Each scene shows the same named points in several views. A view is turned or mirrored, and shifted as a whole, has a little noise and may leave points out.

Scene 1
View 1
Matu: [ 11   5   2  16   4  -1   0 -16]
Bav: [-27 -17   7 -22  -5  21  14  -9]
Revo: [-37 -17  -2  19   8  -7  -5  15]
lib: [-21 -17 -13 -11   5   3   6  42]
bip: [-27   4  -7  12  -4 -20  -6 -11]
modig: [ 31   8 -21  29  15 -21  -9  47]
Sege: [  1   7 -14  14   2 -20  -6  15]
Robi: [-17   6 -14 -28 -18 -13   7   4]
solol: [-42   4  -7   3 -11 -20  -4 -25]
nis: [-38 -26  15 -14   3  31  14 -10]
Fonu: [ -8   6 -13 -25 -13  -7   7   2]
sop: [-20  21 -17  -9 -20 -32  -3 -20]
Raf: [  2  19  -5   2 -11 -15  -1 -31]
Nini: [ 13   8  -6 -12  -9   1   7  -8]
View 2
Bav: [ -5 -20  10 -13  -1 -27  26   6]
Raf: [-37  -2  23  13  24   7  12   7]
solol: [-26   6   0  -5  25  -7  31  11]
Matu: [-16  -4  17   3  19   2 -11   8]
nis: [ 10 -24   6  -1   4 -51  24   9]
lib: [  3 -13  -2 -52 -19  -1  16   4]
Revo: [ -1   7 -23 -26  18 -19  17  12]
Robi: [-32 -11  15 -16   2  -1  44   5]
modig: [-14  10   1 -51   0  45 -18   3]
Fonu: [-27 -11  20 -14  -1  -1  35   4]
sop: [-47   7  13   3  24   7  39   9]
Sege: [-22   7   2 -28  13  20   7   7]
View 3
Matu: [ 22 -28  26  -5  13  -3  10 -23]
bip: [  4 -29   9  12 -19 -12  22 -20]
Fonu: [-23 -18   0   5  13  -9  11 -33]
Raf: [  9 -41  15   5  10 -23   7 -36]
sop: [-13 -39   2  16  -6 -35  13 -31]
Bav: [ -8  -9  -6   1  11  24  21 -33]
Sege: [-10 -12  30  -1  -1 -16   8  -5]
modig: [-15   8  58 -11   6 -15  -2  20]
lib: [-35  14   5   1  -3  20  22  -5]
solol: [  2 -35  -6  20 -22 -12  25 -32]
Revo: [ -1  -7   8   9 -26  15  31  -5]
nis: [  7 -12 -19   3   7  43  30 -40]
Nini: [ -6 -24  15  -1  27 -10   3 -33]
View 4
solol: [  4 -14  16  24 -10  -4  46 -11]
Bav: [ 16   2   4   1   2  25  11 -16]
Fonu: [ -7  -1 -12  12  -3   7  11  -4]
Nini: [ 11 -12 -20  -2 -10  -3   8   6]
modig: [-18 -74 -12  -9   5  30  -8  26]
nis: [ 36  14  18  -6  -1  31  19 -27]
Robi: [-15   0  -7  21  -1   8  13  -6]
bip: [  1 -30  12  13  -8   5  38  -5]
Sege: [-10 -46  -3   5  -2  14  15  10]
sop: [-13 -16  -6  28 -12 -16  35   1]
Raf: [ 10 -21 -11   9 -18 -19  31   7]
Revo: [  6 -32  30   9   5  35  28 -11]
lib: [-14 -17   8   4  14  48  -2 -12]
View 5
Revo: [ 15 -26   2 -44   6   5  27  57]
nis: [ 11  16 -24 -56 -25  18  18  41]
modig: [ 24 -61  44  -9 -14 -12  37  16]
Robi: [ 12 -32 -17 -40   9  23  51   7]
bip: [  0 -16   8 -26  22  20  21  36]
Raf: [-11  -4  16  -8  11  31  17   8]
Bav: [ 13  -2 -17 -46 -19  17  30  25]
Fonu: [  7 -15  -7 -27  -3  28  38   0]
solol: [ -4  -7  -6 -32  32  30  24  34]
lib: [ 30 -38  -9 -51 -18   2  48  31]
Sege: [  9 -37  21 -17   6   6  31  21]
Matu: [ -2  -4  23 -13  -9  14  10  22]
sop: [ -9 -17  -1 -18  33  34  31   7]
Nini: [  3  -8   7 -16 -15  21  23  -3]

Which points are out of place in each view (at most two, in the order of its rows)? Write - if all are in place.
view 1 -> Bav
view 2 -> solol, lib
view 3 -> -
view 4 -> -
view 5 -> Robi
